Points on a hilly landscape, in no order, each with its height.
From any point a ball rolls to the lowest of the 6 points nearest to it. It stops when none of these is lower. Distance is the straight distance between rows; heights are no part of it.
(1165): [151  76 119 159 153  88 133 130  98 127  98 152 116 141 135 144 147 139
 156 176 176 123 100 151 124]  (h 420)
(265): [ 75 205  60 101  63 144 130 134 156 121 131  89 187  97 118 131 131 120
  84 120 109 106 174 103 119]  (h 304)
(443): [141 159 175  99 127 132  88 104 125 110 119 145  99 127  68  97 105 156
 140 121  80  81 138 130 145]  (h 310)
(1460): [199 112 133 178 122 112 146 162  87 104 134 121 156 142  79 166 135 147
 105 141  91  71 164 125  70]  (h 418)
(241): [101 153 146 118  85 143  96 147 123 115 125 105 177 128  82 103 152 143
 114 117  50 112 177 119 146]  (h 190)
(898): [171 133 146 120 153 163 111 143 109 127 124 119  86 144  56 141  48 143
 144 153 141  70 122  94  92]  (h 426)
(423): [110 130 121 172 114 120 102 127 123 107 146  70 133 135  94 151 136 146
 157 157 127 105 139 156 126]  (h 327)
(1725): [145 112 196  92 126  94 115 156 118 102 104 215 123 175 127 129 137 139
  93 112 104 117 121  65 138]  (h 456)
(2061): [131 107 176  75  74 143 110 156 100 115 133 121 154 164 102  93 166 154
  87 116  52 133 150 100 154]  (h 287)
(885): [109  90 107 122 175 159 127 125 133 161 113 196  70 120 140 119 117 113
 155 135 208 157  82 121 143]  (h 405)
(92): [109  91 114 149  87 106 146 138 158 127 145  92 183 115 179 139 204 103
 127 114 113 175 139 158 148]  (h 428)
(1105): [152  67 146  95 142  68 155 152  76 103  79 158 146 161 181 154 170 132
  74 119 126 170  97  96 125]  (h 459)
(1351): [186 107 159 128 152  82 136 122  71  97  84 197 104 166  99 102 130 159
 136 138 154  91  95  72 126]  (h 415)
(1402): [147 141 150 110 149 114 165 105 152 154 127 158 121 109 209 103 149  85
 100 102 138 193 136 144 141]  (h 417)
(264): [125 190 164  81 116 153  90 145 131 106 114 148 147 125  83 113 108 146
 111 105  50 107 180 107 134]  (h 233)
(29): [108  95  91 151 177 211 101 130 127 179 136 138  79  98 146 124  91 123
 151  75 186 176  99 159 108]  (h 449)
(391): [130 124 142 115 104 106 163  87 132 139 105  74 150 113 191  84 168 113
 127  84 123 207 105 133 146]  (h 384)
(315): [222 112 152 131 148 149 175 146 102 116 138 146 138 146 111 152 124 146
  80 117  78  66 128 144  81]  (h 330)
(1135): [110 180 155 115 111 126  94  89 165 142 116 153 106 115 135  67 130 112
 166 109 119 155 149 113 167]  (h 289)
(1406): [131  62 123 114 164  88 173  94 109 146  77 114  83 121 191 107 126 114
 150 135 163 155  71 173 132]  (h 448)
(492): [119 156 190  86  93 134  97 124 122 123  95 164 124 138 106  76 130 134
 114  98  57 133 171  88 163]  (h 237)
(1097): [ 58 205  96 147 110 151 117  82 151 159 171  78 155  92 143 111 176 103
 127 128 130 158 149 133 122]  (h 337)
(2210): [ 75 144  99 169 132 130 107 138 187 147 161 147 138 103 168 140 137 100
 158 149 182 195 147 152 155]  (h 399)
(2105): [174 109 149 106 108 143 155 114 120 122 135 112 157 124 166 106 171 132
  93  95  60 113 132 136 116]  (h 196)
(2148): [100  64  97 126 191 110 151 125 107 163  91 168  71 122 187 101 131 115
 163 137 210 148  72 153 116]  (h 496)
(1877): [132 152 129 132 140 150 121 128 159 146 152 143 121 110 145 127 118 113
 135 125 135 157 140 159 140]  (h 442)
(1346): [184  71 116 108 167 119 205 125 129 147 104 135 140 107 218 142 168 104
  97 113 124 136 103 181  95]  (h 457)
(1060): [ 86 151 163 122  84  98  83  97 146 115 115 160 107 136 103  80 131 118
 188 113 114 138 142 100 191]  (h 292)
(818): [132 165 125  91  86 158 127 127 117 122 140 116 188 122 110 103 166 135
  80  89  44 104 162 118 130]  (h 197)
(1701): [ 88 137 115 150  98 122 113  74 138 137 140  68 148 121 126  98 155 130
 169 135 134 157 109 173 149]  (h 285)
(1264): [120 116 177 124  85 114  89 152 107 101 121 165 138 163  79 120 142 148
 118 140  75 108 154  95 138]  (h 299)
(1424): [172 108 174  94  96 153 129 112 104 114 125 118 158 157 107  97 157 159
  93  81  43  93 137 126 126]  (h 249)
(2013): [158 126 107 189 118  90 118 185  94 103 143 126 156 150  74 172 121 140
 126 178 141 101 150 122  90]  (h 397)
(1960): [151 182 153  78 129 171 115 122 108 104 115 134 161 125 100  92 124 148
  74  83  33  81 168 109 117]  (h 208)
(1069): [ 75  95 131 149 107  77 125  87 134 123 109 126  99 127 161 102 135 121
 189 148 165 166  97 140 171]  (h 368)
(998): [164 136 116 131 164 157 146 168 147 149 155 119 123 135  95 181  76 119
 102 155 165  92 137 122 100]  (h 523)
(279): [139 141  79 151 107 143 169 153 147 125 164 100 160 119 139 194 126 115
 109 134 122 101 152 167 112]  (h 443)
(830): [136  66 175  97 114  73 137 138  79  98 101 143 110 166 144 119 145 148
 108 106  78 158 106  69 162]  (h 452)
(703): [140 105 143 101 171 126 130 110 143 123 114 213  68 132 147  95 116 118
 157 123 167 124  90  96 162]  (h 431)
(1216): [100 147 161 122  85 122  93  91 141 126 130 101 143 121 114  83 140 132
 165 124 101 145 137 149 161]  (h 268)
(1546): [ 78 167  86 112 135 178  80 147 162 136 144  68 101 119 100 131  66 118
 147 142 166 125 136 113 128]  (h 341)
(511): [118  70 154  96 114  66 144 159  99 100 106 136 130 143 185 132 160 130
  93 106  96 191 112  95 158]  (h 432)
(1403): [124 149 120 136 164 180  95 110 148 166 140 137  77 106 144 100  89 124
 150 112 165 167 116 142 127]  (h 385)
(98): [126 144  93 137 101 136 170  77 144 138 158  77 181 103 177 121 192 114
 124 105 101 156 129 162 125]  (h 465)
(113): [105 160 110 126 132 160 114  67 131 173 148 112 101 105 161  88 127 130
 152 109 147 157 114 159 111]  (h 345)
(12): [185 105 153 124 192 180 146 107 105 160 114 147  88 132 126 114  77 148
 121 118 146 102  92 155 100]  (h 433)
(439): [171 144 136 127 150 158 164 124 158 144 138 157 150 107 162 134 129 110
  95 105 101 138 143 155 120]  (h 402)
(311): [173 117 127 160 145  83 115 159  97 113 125 195 169 165 103 156 139 153
 126 162 147 110 122  95  97]  (h 491)
(1278): [126  99 105 160 177 145 132 156 135 148 142 142 110 124 130 173 104 122
 130 152 199 146 121 165 105]  (h 531)
(1354): [120 102 157 119 127  77 135  99  95  88  81 167  68 159 125  80 125 148
 163  99 122 100 101  66 181]  (h 579)
(972): [135 173 160  97 110 142 149 105 138 161 127 128 152 112 169  94 183 110
  82  82  85 172 154 110 124]  (h 501)
(327): [132 159 130 125 115 142 104 168 169 103 109  90 131 143  51 163  74 131
 131 153 154  57 167  88  99]  (h 423)
(548): [134 145 132 124 156 154 143  58 130 181 128 118 108 114 191  74 119 125
 133  94 164 162 100 153 107]  (h 375)
(683): [131 115 100 176 147 122 116 153 106 127 137 112 104 141  85 159  99 145
 161 178 181 115 122 129  99]  (h 518)
(1929): [187  83 147 141 141  97 149 118  89 101  95 147 132 149 121 132 150 143
 122 136 111 101 105 149  99]  (h 232)
(921): [117 114 115 155 141 131 111 102 121 149 128 116  93 118 139 119 118 127
 176 138 160 142 112 169 132]  (h 326)
(795): [ 94 157  75 147 136 169 128 170 184 162 177 106 134 107 150 175  88 103
 125 134 174 160 153 135 116]  (h 207)
(1641): [142 128 172 120 137 111 110 132 137 111 126 217  97 135  98 117 112 138
 140 130 134 104 116  84 162]  (h 367)
(1353): [ 88  99 172 103  85  80 124 116 108  99  96 147  91 155 134  65 126 131
 148 100  85 164 111  65 200]  (h 436)
(1431): [140  73 141 132 139  84 164 110 108 114  95 130 113 133 166 129 159 117
 133 129 143 139  93 159 139]  (h 424)
(425): [150 147 198  86 103 145  97 114 113 112 103 148 130 147 102  84 135 151
 118  91  58 101 154 116 149]  (h 273)
(1320): [144 118 128 130 172 148 110 152 129 141 138 169  88 129  79 165  75 124
 136 163 181 121 100 102 125]  (h 472)
(1682): [ 99 117 153 170  89  83  74 132 102  87 121 144 122 149  67 125 153 151
 175 165 131 113 119 111 151]  (h 376)
(384): [147  98 153 130  86 120 114 162  96 119 129 127 156 159  76 148 152 143
 109 139  59  89 165 119 118]  (h 283)
(2228): [172 129 142 154 123 122 118 115  92 103 130  93 138 144  73 148 129 163
 137 153  97  63 139 138  90]  (h 413)
(324): [127 134 174 116 121 124 100 183 154 114 139 188 149 140 102 144 109 125
  96 134  84 111 171  92 144]  (h 371)
(1379): [ 72 113  91 160 151 156  93 136 159 168 147 141  78 105 141 123 115 115
 167 144 191 190 112 144 139]  (h 390)
(2173): [152 104 141 123 172 121 123 116 100 121 113 204  75 151  98 106 118 146
 161 152 190 100  80  78 154]  (h 548)
(933): [122 160 144 128 147 159 102 127 156 141 129 145 104 123 111 126  90 129
 151 141 136 135 128 130 147]  (h 447)
(614): [110 191 131 122 135 144 156  66 152 175 147 117 139 101 194 104 162 103
 107 101 141 181 128 129 116]  (h 462)
(4): [175 115 148 135 153 109 165 153 135 125 124 191 151 134 141 160 137 112
 101 138 131 113 120 136 112]  (h 284)
(281): [114 100 156 123  85  89 130 125 139 130 138 101 152 127 154 105 170 127
 118 113 104 183 139 115 152]  (h 410)
(2086): [127 115 169 129  79 132  96 138  98  99 126 106 148 148  74 115 157 161
 114 128  51 101 148 132 133]  (h 234)
(1695): [107 139 170  99 109 104  98 107 138 116 106 203  87 141 130  73 124 115
 148 103 110 141 145  70 185]  (h 358)
(1853): [159 130 171 106 133 112 151 139 156 123 121 196 132 128 165 119 133 105
 100 118 121 155 130 119 143]  (h 380)
(387): [ 68 218  82 110 105 157  90 134 156 118 137  61 154 100 121 127 101 130
 118 132 136 121 168 103 125]  (h 332)
(415): [186 149 157 107 171 176 113 115  98 133 121 137  72 134  56 125  59 157
 139 135 122  83 110 110 116]  (h 444)
(255): [117  97 105 150 177 187 109 163 135 166 143 120  95 117  97 162  82 118
 150 147 195 146 105 132 112]  (h 635)
(1187): [162  99 153 137 120 123 137  75 108 121 112  99 129 135 135 106 151 148
 139 112  97 116  96 171 113]  (h 52)
(1650): [151 171 171 106 141 155 124 117 152 140 131 163 122 111 145  97 116 113
 115 101 103 132 149 128 133]  (h 391)
(1993): [128 128 190 109  97  99 101 124 118  95 109 181  93 154  85  80 119 146
 153 120  92 105 131  68 174]  (h 408)
(1827): [113 114  99 187 129 143 118 112 112 136 152  63 116 124 125 160 115 136
 154 147 156 108 121 183  95]  (h 378)
(932): [ 89 113 144 138  84  98 112 171 165 115 148 141 157 140 165 127 182 106
 127 122 121 193 156 116 156]  (h 422)
(646): [ 76 167 155 112  82 131  85 156 145 126 129 150 161 137 112 116 150 121
 123 122  79 151 198  98 151]  (h 204)
(468): [123 123  85 153 116 146 168 112 157 156 152 103 173  94 189 163 171 104
 118 121 132 154 154 175 130]  (h 503)
(1280): [104 177 121 103 107 159  89 104 101  85 119  76 172 119  75  88 150 144
 106 112  45  90 141 129 122]  (h 146)
(366): [134 135 116 126  59 133 124 153  97  89 135  78 175 139  66 156 155 166
 108 132  56  62 166 121 112]  (h 298)
(587): [173 102 119 138 151  74 119 116  68 102 112 200 139 166 110 119 143 155
 165 160 183 107 106  86 120]  (h 473)
(1693): [130 116 127 182  93  92  96 173  98 101 142 122 168 157  63 160 154 150
 138 161 103 100 152 111 112]  (h 338)
(162): [116 133 164 135 113 100  97 132 147 111 131 182 113 136 110 118 126 130
 149 141 126 125 134 119 146]  (h 340)
(917): [ 98 137  79 157 148 179 143  93 128 165 168  88 141  94 181 125 130 115
 113 110 145 150 112 177 101]  (h 499)
(342): [101 138  87 150 123 171 107 114 121 120 155  39 112 138 114 144  85 136
 138 132 153  82 119 158  94]  (h 407)
(1164): [157  89 156 110 151  80 149 115 107 101  86 183  92 148 148 117 119 134
 131 124 141 117  91 101 157]  (h 450)
(2073): [147 145 103 142 164 184 156 114 133 153 160 116 136 106 159 141 104 118
 108 111 133 125 125 170  97]  (h 478)
(1608): [141  91 156 109 136  99 153 119 136 116 110 145 130 131 187 106 148 111
 122 104 112 174 114 130 158]  (h 395)
(1895): [145 171 143 114 157 160  89 144 132 118 129 145  87 144  46 134  57 146
 142 137 113  86 125  87 135]  (h 393)
(1506): [167 107 156 106 177 148 139 124 144 151 119 201  95 123 161 122 100 115
 118 140 160 137  95 129 131]  (h 162)
(845): [118  89 112 112 167  49 155 103  91 119  68 155  79 142 162 109 130 134
 152 121 173 120  64  93 175]  (h 599)
(892): [143 167 141 127 152 155  96 117 124 114 129 101  93 129  91 128  82 147
 147 140 113  87 135 143 121]  (h 387)
(1617): [183 121 187 104 152 132 145 170 139 131 134 200 141 151  87 140  90 122
  86 120  79  91 142 105 124]  (h 419)
(62): [114 112 145 112 129  92 137 135 161 113 120 182 111 128 188 117 160  92
 110 113 142 195 125 113 164]  (h 351)
(619): [130  95 173 126  74  97 119 120 122 105 103 108 118 154  98  98 157 153
 157 121  91 130 112 120 153]  (h 409)
(1934): [ 82 162  33 152 106 160 144 108 148 158 185  78 149  93 175 171 123 100
 118 127 151 141 140 149 106]  (h 479)
(1450): [135  94 118 132 131 104 174 117 148 142 107 110 141 105 218 116 164  98
 120 118 137 185 126 180 126]  (h 480)
(776): [122 171  96  84 125 195 113 135 143 121 133  64 119 136  82 112  55 131
 109 139 137  59 131  96  89]  (h 561)
(540): [ 91  93  75 170 172 190 109 173 147 163 150 104 101 113 133 167  93 102
 138 127 195 163 119 159 102]  (h 535)
(534): [142 141 146 122 128 135 141  60 136 139 124 103 122 116 164  80 141 124
 142 107 122 164 113 150 140]  (h 290)
(494): [143  68 191  70  88  99 134 162  77 105 112 157 115 199 137 113 144 160
  78 141  70 136 133  66 152]  (h 498)
(5): [ 86 178 126 139 121 130 111  56 127 159 147  83 138 101 137  74 146 124
 157 123 113 169 117 151 125]  (h 302)
(705): [107 131 131 139  61 125  96 143 112 103 141  70 170 142  77 129 172 156
 142 132  61 116 157 136 142]  (h 213)
(1595): [ 74 226  73 125 102 142 140 116 166 167 174  90 166  79 160 156 146  97
  91 117 136 156 167 110 113]  (h 352)
(1478): [104 159 161 119 109  91 124 102 165 150 128 161  99 108 176  82 144  99
 150 110 150 199 140 111 171]  (h 311)
(1042): [128 114 122 174 126  96 125 151 130 110 146 137 146 131 115 168 168 128
 142 156 141 112 135 149 113]  (h 270)
(234): [ 74 156  74 180  85 135 142  90 164 157 174  64 177 107 171 128 176 102
 142 134 130 186 132 184 134]  (h 429)
(1215): [188  92 147 135 162  96 151 116  82 119  97 168 102 138 118 112 134 146
 146 150 160  98  92 134 106]  (h 324)
(947): [ 67 105 115 159  82  91 114 106 161 137 127  93 150 116 164 115 176 111
 179 136 148 202 128 158 167]  (h 344)
(408): [130 136 134 126 165 159  99 152 135 124 132 157  67 139  54 150  70 135
 163 154 161 111 116  83 138]  (h 231)
(1227): [147 113 127 115 190 187 143 134 147 177 147 172  92 103 155 116  87 114
 116 110 167 160 107 163 117]  (h 353)
(2020): [180 125 172 120 159 122 127 114 112 119 112 196 101 138  93 111  93 147
 128 128 116  81 115 104 135]  (h 272)
(1834): [152  97 137 163 147  93 116 128  94 114 125 157 106 133  98 138 129 150
 160 161 159 117 115 127 119]  (h 404)
(2152): [123 171 126 108 104 151 122 155 138 131 145 145 179 108 121 139 147 117
  94 100  71 118 180 113 129]  (h 220)
(1844): [ 88 159  90 122 141 196  96 130 152 158 159  77 114 109 125 139  78 108
 128 111 164 143 131 128 105]  (h 430)
(562): [116 137 141 128 106 100 161 122 160 151 135 139 159 100 204 115 193  88
 106  93 134 216 161 123 145]  (h 461)
(1638): [131 106 183 105 103 103 116 156 130 116 129 164 141 147 153 125 158 122
 103 113  92 153 145 114 148]  (h 412)
(2234): [153  96 128 117 159  99 169 132 135 124 113 161 141 130 182 145 151 116
 115 140 160 139 106 157 127]  (h 401)
(1195): [ 81 233 109 104 120 156 116  95 125 123 133  90 153  84 112  95 130 124
  86 119  92 126 158 105 113]  (h 329)
(2090): [187 165 138 109 175 186 148 109 136 152 157 147 124 115 141 125  92 125
 100 103 105 105 121 142  98]  (h 416)
(747): [154  69 116 135 155 132 170  88 113 136 114  97 128 127 185 114 143 133
 139 135 138 133  95 192 104]  (h 305)
(814): [104 134 125 130 152 146  95 158 171 138 156 163 103 112  99 156  86 106
 146 156 177 145 132 110 153]  (h 495)
(580): [164 122  81 172 115 136 161 142 105 122 147  74 147 134 102 195 112 145
 110 147 141  73 141 148  71]  (h 620)
(1981): [129  96 118 142 121 106 153  78 131 141 113  72 142 119 184  99 162 122
 158 120 135 166  95 179 135]  (h 355)
(2232): [114 160  66 113 136 193 125 132 162 154 158  65 116 128 132 144  67 106
 104 110 165 110 118 108  86]  (h 541)
(1949): [109  75 113 110 169  52 166 124  97 133  72 126 118 124 189 131 152 118
 153 139 164 157  65 153 145]  (h 493)
(748): [ 94 177 163 109  99 132  66 141 148 109 113 141 135 119  87 111 123 143
 140 115  83 116 184 117 162]  (h 201)
(2176): [129  97 168 134 102  69 100 119  99  96  99 170  95 167  75  98 147 158
 162 134 106  88 111  73 158]  (h 454)
(493): [ 96 143  73 154 107 148 124  95 122 120 171  50 159 128 127 148 133 129
 133 147 107 101 100 182 113]  (h 307)
(1444): [126  77 151 146  99  77 120 163 106 106 120 164 147 162 134 153 186 130
 104 142 122 142 129 110 134]  (h 427)
(757): [ 86 101 163 104  77  73 119 131 112 105 112 153 113 155 153 103 158 112
 134 108  94 185 124  75 188]  (h 411)
(1387): [166  98 115 141 118 143 169 122 126 112 148 104 175 117 132 154 162 136
 112 121  96 109 121 173 111]  (h 286)
(2186): [207  74 140 135 164 122 193 147 118 125 112 159 150 133 151 149 150 123
  93 131 122 100 116 156  90]  (h 319)
(1028): [126 140  75 110 115 175 145 165 188 149 159  74 145 128 126 183  80 109
 109 135 178  79 151 117  99]  (h 598)
(1437): [154 146 134 131 145 157 126 172 139 128 140 104 115 137  62 167  64 124
 121 161 161  70 145 103 101]  (h 544)
(2201): [108 208 133 127 160 170 109  50 125 165 154 120 121  98 147  76 118 124
 110 103 114 138 129 120 113]  (h 354)
(1537): [121 133 111 147 146 130 134 156 183 144 161 160 138 115 157 154 130  97
 125 133 155 163 141 151 138]  (h 453)
(980): [131 146 116 132 107 154 125 107 125 111 148  80 169 115 115 133 153 139
 119 116  71 103 139 156 119]  (h 240)
(2135): [109 119 139 155 138 119  88 133 138 122 136 165  79 128  83 127 120 139
 184 168 165 118 114 115 153]  (h 403)
(2217): [163 117 158 114 186 130 137 154 141 133 135 204 118 134 114 149  93 125
 116 141 140 114 117 119 125]  (h 85)
(2008): [151  76  67 171 150 134 190 139 122 158 133 115 149 109 169 173 148 118
 123 151 157 121 124 201  85]  (h 681)
(1304): [ 89 201  47 116  85 146 141 120 159 126 155  77 160  97 136 156 139 104
 112 130 117 112 166 114 116]  (h 333)
(1225): [133  57 100 146 181 140 163 123 100 176 111 126 109 114 176 122 131 129
 140 131 179 132  89 204  79]  (h 460)
(1786): [134  75 126 124 136  49 147 142  80 100  88 152 142 153 166 154 174 127
 116 131 159 142  93  97 131]  (h 455)
(37): [ 93 149 127 163  88 123 101 167 162 108 149 114 156 122 118 150 153 123
 136 144  96 116 175 127 138]  (h 200)
(612): [ 98 115  94 166 147 150 100 159 130 136 151 111  85 138  91 162  87 132
 163 179 192 126 124 123 120]  (h 539)
(965): [ 92  74 132 116 128  50 170 120  80 119  82 118 118 114 165 120 138 141
 132  99  91 195  74  93 200]  (h 159)
(539): [114 146 131 142 137 124 101 195 165 117 152 127 129 137  77 190  78 114
 134 170 176 113 160  97 135]  (h 586)
(639): [130 122 168  99 107 100 137 109 144 122 112 155 113 132 158  90 147 113
 120  89 102 171 134 100 163]  (h 389)
(609): [216  83 171 145 149 106 157 138  86 102  99 161 136 157 124 120 143 145
  97 132 112 104 119 131  85]  (h 282)
(421): [101 193 119 112 119 142  78 146 151  92 119  75 103 131  55 147  80 147
 155 152 138  87 160 107 124]  (h 179)
(1021): [ 85 102  87 181 153 147 113 152 122 157 148 111  98 118 134 148 114 129
 152 148 184 143 119 173 122]  (h 425)
(95): [ 79 134 117 151 130 110  92 106 160 138 138 155  90 110 155 104 139 108
 176 145 172 184 126 131 179]  (h 336)
(73): [131 121 106 165 132 122 148 138 153 133 144 127 142 120 152 152 160 116
 129 137 137 136 134 176 121]  (h 357)
(2092): [115  84 136 151 113  49 136 112  98 108  88 151 114 146 131 119 158 130
 174 157 151 135  98 119 152]  (h 414)
(970): [172 165 125  96 150 162 151 148 142 122 129 100 132 142  90 157  59 136
  97 125 127  55 137 113 103]  (h 639)
(524): [136 172  95  86 109 163 144 165 183 119 134  97 168 133  93 167  74 128
 102 123 143  53 157 102  99]  (h 563)
(1858): [140  87 136 152 145 146 129 103 112 150 126 106  91 129 131 113 111 151
 163 138 145 119 113 185 108]  (h 260)
(2122): [ 79 214  74  86  77 135 116 132 134  72 111  79 189  95  87  99 119 152
  63 129  95  77 173  72 108]  (h 334)
(1025): [137  90 101 146 161  68 135 139  95 143 111 169 157 144 156 159 172 120
 141 173 220 139 101 143  90]  (h 538)
(522): [155 113 197  89  84 115 116  96 103 115  92 110 116 157 104  69 135 156
 136  85  58 118 121 113 153]  (h 343)
(1630): [ 80  83 118 126 117  55 158 143 125 114  91 118 130 130 184 121 158 118
 139 102 123 216  92 106 191]  (h 296)
(2101): [114 171 134  96 121 120  99 207 160 104 122 120 153 142  56 166  85 126
 121 144 133  88 182  68 122]  (h 382)
(54): [145 149 128 125 110 142 177  79 145 159 138 113 159 101 189 108 190 102
  88 102 106 172 135 142 119]  (h 492)
(2078): [150 146 102 124 102 154 129 159 152 115 133  70 141 142  76 179  97 141
 118 159 149  57 148 116  82]  (h 621)
(2146): [118 106 127 116 131  85 162  86 145 134  96 135 102 108 192  94 133 118
 146 103 149 195 112 139 164]  (h 364)
(2175): [ 59 235  83  90 109 159  95 107 136  84 117  55 136  97  86  67 100 135
 100 152 127  89 153  92 109]  (h 350)
(509): [107 107 133 132 134  89 123 119 143 121 110 175 113 128 162 118 143 119
 153 136 161 169 105 140 162]  (h 379)
(1059): [176 162 155 104 148 164 126 109 125 122 124 132 118 131 113 122  91 129
 115 110  82  84 134 139 119]  (h 372)
(1476): [ 63 146 155 123  67 110  68 146 132 119 131 108 165 132  89 117 161 127
 147 139  75 127 178 127 163]  (h 195)
(2124): [ 91 108  89 168 137 104 139 155 168 133 158 136 144 106 163 182 159  97
 135 154 168 176 140 178 143]  (h 497)
(419): [103  67 117 102 121  54 174 167 111 128 104 110 152 122 213 139 175 116
  96 100 112 226 112 110 157]  (h 421)
(2188): [149 139 104 166 117 129 114 140 107 111 133  57 112 149  67 165  90 152
 134 165 138  69 145 135  88]  (h 446)
(948): [ 71 170  54 128  70 132 137 122 126 124 160  63 190  92 124 163 167 119
 113 121  89 127 151 139 125]  (h 346)
(435): [ 82 155  62 114  54 143 130 128 111 122 155  63 218 102  83 119 191 136
 108 109  54 133 141 122 147]  (h 377)
(2098): [131 117  41 135 151 199 183 156 156 189 169 112 147 105 173 194  81  97
  87 109 170 130 133 163  90]  (h 597)
(1847): [149 119 135 134 171 146 135 141 149 146 135 170  99 117 130 147  96 118
 123 145 165 136 120 159 122]  (h 331)
(788): [ 81 181 127 117  95 141  73 122 117  88 116  65 133 127  63 118 103 147
 154 140  91  80 142 131 133]  (h 53)
(920): [148 137 118 137 160 166 140 138 120 143 148 113 119 118 128 148  92 137
 122 133 135  86 120 164 109]  (h 394)
(1887): [125 103 100 163 148 177 102 155 122 159 138  86  85 127 101 160  77 132
 154 130 191 122 111 142  90]  (h 550)
(2143): [167 149 157 120 151 112 131 202 131 119 142 162 151 154  44 171  65 126
  96 151 141  79 159  66 111]  (h 530)
(1075): [107 191 109  94 107 154 110 161 161  90 116  88 158 139  80 145  86 136
 116 135 111  66 165 100 115]  (h 320)
(321): [157 142 153 106 110 132 129  55 113 118 125  94 148 120 135  68 153 131
 133 104  81 134 105 145 143]  (h 212)
(711): [ 87 181 104 143 133 167 100  78 124 146 167  71 131 105 126  84 118 124
 134 128 127 145 113 147 100]  (h 309)
(283): [187  86 168 132 139 110 137  94  93 107 103 154  77 148 107  93 110 160
 146 132 122  84  94 116 122]  (h 347)
(2237): [ 93  86  87 163 164 104 118 138 114 165 113 157 104 119 152 141 142 122
 172 175 209 156  91 162 133]  (h 572)
(744): [104 213 107 132 131 156 119 124 156 153 160 118 151 101 139 123 129 109
 116 119 129 147 164 116 126]  (h 308)
(1980): [130  82 180  86  85  89 132 127  88 104  88 137  97 172 120  91 133 153
 120 101  62 146 112  69 176]  (h 434)
(1620): [ 96 161 148 140  95 124  80 174 140  86 122 113 144 139  62 160 121 137
 143 142  92  94 174 105 137]  (h 148)
(881): [149 115  68 158 113 145 193 134 118 146 159  86 140 114 149 215 127 122
  96 145 156  84 142 180  75]  (h 617)
(271): [184 132 151 135 161 128 122 156 108 120 125 181 109 139  57 146  78 145
 133 155 138  88 113  87 114]  (h 342)
(1116): [144 146 125 120 169 177 128 153 155 152 150 132 110 124 116 161  69 110
 108 132 148 120 124 130 115]  (h 475)
(1318): [110 103  54 167 144 167 153 149 136 155 156  86 134 108 156 186 107 119
 119 123 180 118 130 186  82]  (h 675)
(789): [145 100 118 142 174 183 135 117 111 155 127 130  93 118 153 134  98 133
 122 114 161 129 102 176  86]  (h 370)
(1697): [119 175  84 113  91 153 131 148 140 111 132 100 179 112 104 160 130 127
  98 112  79  82 171 118 117]  (h 257)
(1634): [141  91 167 133 118  75 122 120  94 102 101 183  97 161 109 114 139 145
 151 134 135 100 104  96 143]  (h 445)
(1659): [134  74 159 103 119  65 144 128  94 109  84 144 107 159 146 128 157 144
 130 110 113 146  91  98 144]  (h 474)
(1605): [159  96 114 131 188  98 149 143 102 143 102 192 117 125 154 143 143 131
 139 157 197 129  84 131 110]  (h 513)
(1178): [184 125 144 121 176 150 161 153 126 138 143 162 132 131 107 164  98 126
  99 138 130  91 128 139 104]  (h 269)
(1341): [122 135  87 139 169 190 168 154 165 181 165 134 138  99 169 164  93  97
 108 123 172 163 141 158 121]  (h 458)
(1429): [155  80 178 115 109  69 143  96  99 102  87 127  94 153 131  98 133 158
 139 100 102 136  97 106 162]  (h 494)
(2149): [121 147  81 139 119 160 151 103 140 139 169  87 154 101 158 148 145 120
 120 117 115 125 130 168 110]  (h 356)
(560): [201  82 136 112 139  67 128 150  37 100  80 185 160 185 134 136 144 161
 110 124 138 120 114  63 103]  (h 471)
(1404): [107  95 112 117 191 126 140 136 135 158 114 191 103 128 166 140 138 111
 152 143 216 161  89 155 135]  (h 517)
(699): [154 162 168  99 130 151 107  75 132 128 116 153  94 134 113  59 114 137
 144 103  90 104 125 125 151]  (h 325)
(1851): [ 88 185 106 134 116 142 100 100 131 116 146  88 144 115 114 112 129 133
 154 131 101 132 150 142 128]  (h 276)
(1338): [155  74 112 123 121  99 196 124 136 135 121  93 164 104 201 128 191 117
 100 104 109 162 113 174 124]  (h 515)
(2012): [ 99 134 106 153 125 141 135  86 149 154 145  97 129 107 185  99 159 109
 144 122 151 186 127 181 142]  (h 359)

Call two points neighbours if one is among the 6 nearest of the other. Go from one point of each pair to the other, from neighbour to neighbour, staying as low as possible. Name the highest point that can't be avoided.
(788) and (408) -> (271)
(2217) and (241) -> (4)
(965) and (2217) -> (2146)

Write out the way that a ball takes from each point below.
(845) -> (2092) (1069) (921) (1858) (1187)
(1304) -> (1697) (818) (1280) (788)
(281) -> (391) (534) (321) (1187)
(255) -> (1021) (921) (1858) (1187)
